A landscape with many valleys, sampled at points; each row gives a point and its height.
A ball rolls from a point to the lowest of its 5 nearest points, and stops where none of them is lower. Distance is the straight distance between rows; heights are no part of it.
bizot: [160 117  91 107 163 140 185 122 161 148 159 141 115 104 181 180 132 139
 143 130 118 106]  h=22.3
nuv: [161 164 165 117 100 143  90 174  83 126 103 183 144 145 108  59 174 128
 138 140 137 174]  h=31.6
fugi: [151 111  88 142  76 139 113 142  95 121 103 141 141 156 122 157 166 153
  99 121 141 156]  h=46.9
buna: [172 109 119 119  90 150  97 151  78 129 103 145 145 152 107 135 210 149
 131 111 153 163]  h=39.8
Vabu: [148 109 117 129  93 128 125 163  68  88  85 117 156 163 122 127 199 152
 139 119 146 144]  h=45.2
Gop: [ 30 133  97 127 161  89 145 119 129 174 173 128  90 114 113 150  82  85
  95 109 135 113]  h=51.5
lis: [164 147 109 106 169 154 145 108 127 191 162 136 147 121  95 146  64 139
 106 130 125 177]  h=41.1
lig: [168 132  98 109 112 131 144 157 126 170 143 129 162 132 116 137 115 136
 118 144 148 168]  h=24.9
soval: [ 69 135 150 166 146  94 157  84 141  88 138 103 129 113 125  95 111  89
 122 134 135 106]  h=35.7
divak: [ 34 122  98 135 151  79 153 125 176 124 167  98  78  95 158 141  99 111
 125 100 118  85]  h=53.5
keniz: [ 42 122 107 129 167 102 193 104 172 140 179 125  62 101 148 180 122 107
 121 132 127  62]  h=44.5
ripek: [189 146 162 109  96 174 117 175 101 121 107 149 156 155  98  77 193 136
 123 142 138 170]  h=12.1
Fule: [101 138  93 128 184 100 147 112 155 190 192 122 114 123 130 160  75  85
 110 142 110 148]  h=46.6
gedi: [196 138  94 118 166 163 149 140 129 174 146 150 152 108 132 150  99 138
 129 118 116 145]  h=20.4
dazag: [ 42 152 131 121 197 111 165 112 175 146 177 102  77 102 159 115  99  89
 112 125 118 119]  h=51.4
Lufo: [181 151 144 118  80 164  82 171  90 134 102 173 151 126  97  93 196 142
 139 115 134 170]  h=28.0
Keset: [138 180 193 153 134  91  83 120 104 119 130 121 138 114 113  51 101 102
 126 111 131 102]  h=49.2
neli: [103 147  91 137 161 156 178  46 210 156  88 109  63 130 180 236 133 184
 174 128 100  46]  h=42.5
befa: [180 168 173 119 116 164  86 168  46 152  83 167 139 156  85  62 206 163
 136 123 124 171]  h=50.1
kole: [105 138 114  99 158 123 137 111 139 147 169 135 124 105 126 122  87  85
 119 132 123 158]  h=33.4
vafi: [ 78 125 140 145 108 116 120 106 172  79  99  96 104 119 160 156 129 109
 145 143 112  59]  h=69.6
sel: [132 138  83 117 160 158 175  98 190 136 103 142  99  82 177 186 140 181
 162 125  83  99]  h=38.3
Zol: [153 127 120 108 123 130 136 128 130 117 133 109 135 110 143 139 110 115
 123 142 118 120]  h=40.2
buli: [114 131 151 167 129  67  88 155 111  84 117 121 112 106 127  96 108 132
 134 103 142  61]  h=43.7
vada: [ 81 132 112 137 157  94 168 119 147 133 179 118  77 113 118 149  91  95
 114 128 125 120]  h=32.8
Buf: [ 35 141  85 117 188  75 179 103 183 142 169 110  62  92 142 148 104 117
 140  91 110  82]  h=52.4
Siz: [115 139 114 113 188 112 132 119 130 192 158 115 118 125 124 125  61 118
  77 135 121 165]  h=56.7
Pateb: [119 131 119  96 156 132 139  84 149 203 170 112 127 151  80 113  85 150
 101 143 125 179]  h=58.0
mone: [101 122 102 139 133 186 141  80 176 127  67  83 108 177 175 217 145 182
 127 143 101  64]  h=48.4
gebu: [186 126 115 122 130 183 128 175 109 138 145 142 147 127 101 141 186 137
 164 150 122 144]  h=47.8
foz: [114 124 155 157  94  94  97 128  96  90 100 110 146 109 118 104 107 140
 172 112 143  79]  h=59.1
nuno: [176 108  81 135 152 144 182 101 125 151 140 120 116 131 174 197 129 148
 152 135 116  90]  h=30.4
Kun: [ 79 119 142 176 126  58 138 123 162  63 139 113  94 101 142 110  93 107
 123 110 134  61]  h=9.5
nak: [116 150 167 135 155 107 106 135 134 124 129 140 152 117 111  89  73  98
  83 125 130 157]  h=30.6
Lil: [101 127 121 116 158 109 150 112 141 170 172  96 120 131 103 113  85  91
 106 115 124 159]  h=42.4
kina: [113 150 155 174 135  68  82 143 102 115 135 136 117 116  84  67  74 124
 107 106 142 137]  h=60.7
sazi: [145 122 171 147 117 119 115 138  85 118 110 153 148 132 114  81 125 102
 141 130 128 137]  h=56.9
Kone: [156 108 120  96 142 155 145 141 133 147 145 120 146 129 149 135 118  83
 113 139 113 164]  h=32.3
momub: [111 111 128 131 118 153 175  88 185 120 107 109  95 133 152 202 116 149
 153 140  84  67]  h=41.4
kove: [119 121 101 123 143 137 162 113 190 140 153 121 101 104 173 193 128 138
 148 141 127  92]  h=30.1
kufo: [163  89 100 141 113 130 147 132 121 130 121 127 118 150 138 179 140 143
 139 158 138 117]  h=35.0
mepif: [148 124 148 157  71  94  66 157  83 138  83 146 173 134 104  78 151 157
 114  86 137 141]  h=76.9
Kagis: [144 121  89 102 136 123 137 140 115 161 147 141 134 134 133 149  93  96
 118 135 132 148]  h=19.1
Fufu: [135 105 123 119 135 152 130 110 135  77 107 100 114 120 157 144 164 150
 141 145 110 109]  h=41.8
papu: [137 112 119 180  89  96 108 125 116  83 131 134 148 121 121 120 104 125
 100 103 126 107]  h=60.6
muduf: [ 90 112  95 102 106 142 168  85 182  85  91  76 104 121 178 192 138 157
 160 146 114  35]  h=48.8
Kovum: [134 137 144 168  74  92  61 142 120 135  91 144 137 119  88  65 114 139
  80  57 136 133]  h=88.2
tov: [118 137 116  96 178 158 157 113 165 147 172 136  98 101 182 163 128 108
 180 132 123 134]  h=32.5
nes: [120 109 120 122  75 109 116 135 107 127 130 133 138 141 114 113 109 137
 113 108 148 147]  h=60.9
momi: [134 106 114 133 133 164 148  98 153 109  88  82 121 159 151 193 170 161
 146 168 126  71]  h=42.6
lazif: [ 44 128 137 128 142 120 167 107 197 116 177 119 117  93 186 114 112  90
 132 118 129 109]  h=56.6
sab: [181 153 138 101 127 148 114 131 116 186 134 134 145 136  87 107  97 126
 108 168 107 200]  h=43.0
Zul: [158  94 117 130 105 156 100 133 109  69  55 114 114 181 133 152 186 190
 135 142 152 110]  h=45.5
nitud: [134 146 148 129 144 138 113 117 133 150 156 122 134 140 106 109 101 106
 119 124 158 139]  h=48.0
repip: [149 151 198 160 106 120  83 107  93 149 102 155 169 145  99  42  81 131
 111 107 124 175]  h=66.8
suza: [ 71 138 100 105 205 128 168 109 181 163 182 142 107  83 179 166  90 121
 124 145 109 104]  h=42.3
gumi: [135 160 218 150 130 111  74  96  88 142  91 139 173 118  93  31  72 148
 120 125 110 174]  h=75.7
tizi: [144 134 156 101 133 144 115 147 113 104 131 137 124 106 109 100 138 118
 130 118 118 162]  h=48.3
foto: [126 136 103 140 157 152 169  83 186 129 106 129 113  96 188 204 143 157
 142 126 111  93]  h=34.9
faket: [154 105  73 108 132 110 167 126 123 137 142 123 151 145 130 187 106 138
 133 136 117 103]  h=24.4
Mefom: [146 141 158 138  95 115  85 150 109 114 150 142 153 122  91  66 120 108
 122 133 122 135]  h=58.5
zude: [139 148 142 152 100  85  71 155 101  87 104 132 136 120 109 107 135 123
 123 106 143 121]  h=61.4
zub: [158 162 190 129 116 141  52 102 112 177 100 166 152 135  78  44 105 145
 114 119 113 212]  h=68.3
sakud: [103 100 135 130 109 123 135 106 130  90 105 111 123 155 128 151 151 138
 139 144 145  89]  h=43.9
zufez: [150 114 119 121 127 158 160 129 152 105 119  87 135 134 156 168 154 164
 146 141 136 105]  h=37.4
tuf: [ 20 115  84 123 149  90 200  75 178 142 137 138  46 102 149 192 107 151
 140 118  97  50]  h=56.8
zuvef: [159 144 143 108 134 156 140 172 126 119 138 138 141 134 123 133 155 119
 155 153 127 147]  h=42.0
babap: [151 157 140 145  99 120  76 124 108 153 129 154 158 126 107  96 106 126
  90  75 128 182]  h=72.4
livu: [161 140 138 136 118 148  90 139 120 183 127 154 132 151  93  77 118 135
  99 122 137 196]  h=56.1
miro: [ 61 107 115 128 141 122 171  84 195 121 146 121  88 106 172 179 109 112
 144 138 124  72]  h=36.1
levop: [156 111 105 131 142 168 130 136 104  94 121 137 149 141 140 130 163 143
 158 151 146 122]  h=45.6
sem: [150  99 129 128 121 147 118 131  78  59  71  92 129 173 150 131 196 158
 165 135 146 109]  h=51.7
tuza: [ 56 134 116 115 182 125 162  78 152 171 194 111  81 108 138 142 101  83
 111 155 134 144]  h=46.1
sefam: [106 141 155 164 130  81 107 145 114  70 145 105 110 101 120  74  81  87
 143 122 114  87]  h=36.0
Tef: [123 135 142 124 116 142 138 135 165 130 155 123 111 111 161 118 115 101
 133 139 128 133]  h=43.6
kepa: [173 157 184 112  81 192  83 171  71 190  77 194 144 179  70  45 205 157
 140 104 122 184]  h=62.4
zukif: [113 108 160 139  98 150 117 122 183  71  69  56 138 148 162 132 133 129
 163 128 124  65]  h=61.1
Gero: [131  91  95 132 104 136 148 128 141  93 114 109 140 145 136 192 140 135
 140 128 142  97]  h=36.3
Kup: [ 81 112 134 131 127  78 142 118 142 103 161  99 115 125 144 148 104 114
 125 131 151  99]  h=35.9
lizov: [207 142 137 110 115 181 102 168  89 163 116 162 157 138 100  81 164 144
 125 146 126 166]  h=27.5
Digu: [213 125  91 126 131 186 136 132 153 141 172 138 126 123 146 166 162 155
 168 140 125 124]  h=40.8
miv: [ 40 106 108 128 177  63 171 112 159 117 185  88  88 125 118 163  93  85
  93 125 124  97]  h=51.2
zuv: [146 138 159 134  85 150  93 174  71 151  66 174 133 160  74  63 222 167
 134  81 143 201]  h=55.0
dulu: [ 82  79  82 120 150  93 170  71 148 149 160 121 113 122 165 208  87 112
 135 136 121  77]  h=47.2
lor: [149 116 144 138  79 126 100 145  86  74  98 143 155 150 122  89 155 119
 142 143 138 129]  h=56.5
tuti: [132 134 152 128 123 137 116 154 103  61 119 130 133 120 123  76 141 124
 161 141 127 126]  h=55.8
fis: [134 134 112 113 140 131 156 120 173 134 166 126 120 104 152 144 117 100
 122 151 132 142]  h=40.0
fub: [189 114  98 125 155 156 170 127 133 109 132 121 127 105 167 190 134 153
 163 138 115  97]  h=31.5
zinu: [ 81 113 106 110 126  91 146 121 137 146 163 138 112 132 115 159 111 103
 102 122 138 118]  h=3.3
zapu: [169 101  87 124 131 173 157 141 108 122 108 142 133 144 134 166 184 151
 159 158 123 138]  h=41.3
gen: [158 106 109 129 107 133 139 138 121  95  94 101 146 164 127 149 164 165
 139 156 167 127]  h=40.7
Siv: [ 89 116  78 135 118 105 169 119 143 112 164 114 109 134 137 187 119 122
  99 147 137 110]  h=37.1
gaz: [183 138 135 131 108 160 101 182  88 186 112 159 170 141  94  99 202 140
 114 128 122 199]  h=32.9
tadan: [154 128 185 116 112 173 120 159  65  94 111 145 160 153 116  99 197 130
 150 134 108 153]  h=35.8
sifod: [ 87 110 121 141 138  60 131 134 132 136 162 115 108 118  99 136  81  82
  63 108 152 115]  h=47.7
roto: [ 86 137 102 103 165  81 165 109 137 164 177 120  86 109 139 155  56  83
 113 107 142 101]  h=46.2
maf: [142 101  89 106 154 134 157 118 158 130 137 137 112 128 171 181 125 125
 126 134 115 106]  h=24.2
Lop: [135 175 186 136  91 126  75 148  72 150 102 152 180 136  90  45 131 132
 118 136 122 166]  h=50.5
Bib: [117 116 142 141 125 141 115 127 118  69  81  90 126 152 161 130 176 146
 156 146 123  75]  h=50.0
bep: [ 95 145 140 125 148  97 107 117 139 163 156 150  93 134  84  80  66 104
 103 113 124 187]  h=39.7
Sikat: [124 108  96 129 144 128 158 115 170 129 146 117 113 119 168 197 122 151
 133 146 125  71]  h=31.9
didir: [121 111 149 148 103  92 101 136 118  65 132 123 153 114 116  86 109 117
 133  99 141  96]  h=48.9
bak: [148 133 135 129  81 128  77 157 122 142 113 173 158 123 112 104 119 135
  96  97 152 185]  h=70.3
tukot: [154 126 152 124 124 156 107 161  73  91  81 141 149 183  96 116 226 162
 132 142 159 142]  h=50.2
Tedol: [165 126 100 107 155 177 161 142 148 141 174 155 136 116 142 153 132 125
 151 168 100 136]  h=34.7
Ret: [191 114 121 117 109 185 124 163  87 144 118 154 162 143 122 157 181 125
 130 153 117 170]  h=40.9
Luni: [177 141  97 103 191 153 140 124 133 182 164 116 155 113 153 152 116 115
 127 128 132 166]  h=35.4
Fab: [ 92 155 166 139 149 122 138 118 166 119 169 120 101 110 146 103  81  88
 114 145 123 152]  h=48.7
guter: [112 113 157 156 102  88 103 118 149  66  70 109 134 128 142 147 129 128
 158 100 140  48]  h=72.0
buni: [133  96 125 123  95 144 127 131 113 111 126 141 154 129 118 163 132 127
 138 132 141 159]  h=54.4
gogiz: [109 142 163  99 155 111 107 117 113 132 140 125 134 127  99  69  76 111
 104 155 113 160]  h=7.8
radu: [116 126 135 126 124 150 158 119 149 103 122 114 132 118 155 123 126 104
 135 163 126 105]  h=45.0
bek: [153 119 167 139  80 118  57 167 106 144 113 136 149 106 111  85 135 126
 122 122 126 170]  h=68.4
sefat: [145 152 174 133 107 115  62 143  88 152  82 142 160 119  96  40 123 145
  99  59 124 163]  h=68.9
ral: [121 136 128 117 121 119 128 131 131 104 134 107 135 121 111  95 108 103
 101 129 139 129]  h=49.4
pav: [169 108 127 147  99 113 106 154  70  62  85 133 159 160 106 112 175 142
 144 121 140 128]  h=49.9
Dolo: [159 178 198 130  88 132  73 145  69 183  89 152 164 152  81  56 150 149
 122 110 119 207]  h=61.8
Kopo: [124 126 118 120  83 133  92 161  95 123  64 159 150 167 122  96 211 166
 133  92 152 158]  h=46.3
fas: [ 98 122 107 129 130 113 134 128 128 139 154 108 128 111 119 143  87 113
  99 125 156 147]  h=35.1

For each start below, name the point where the ball stops.
lor => ripek
sem => Kagis
zukif => bizot
Zul => Kagis

Call two points neighbours if one is among the 5 nearest of the other. Go from one point of each pair to the other, from neighbour to neighbour, staying as low as possible. Name the highest point that can't be avoided.
Kun, bizot => Kup
gogiz, ripek => zapu
zinu, bizot => fas
Kagis, bizot => faket
gogiz, Kagis => kole
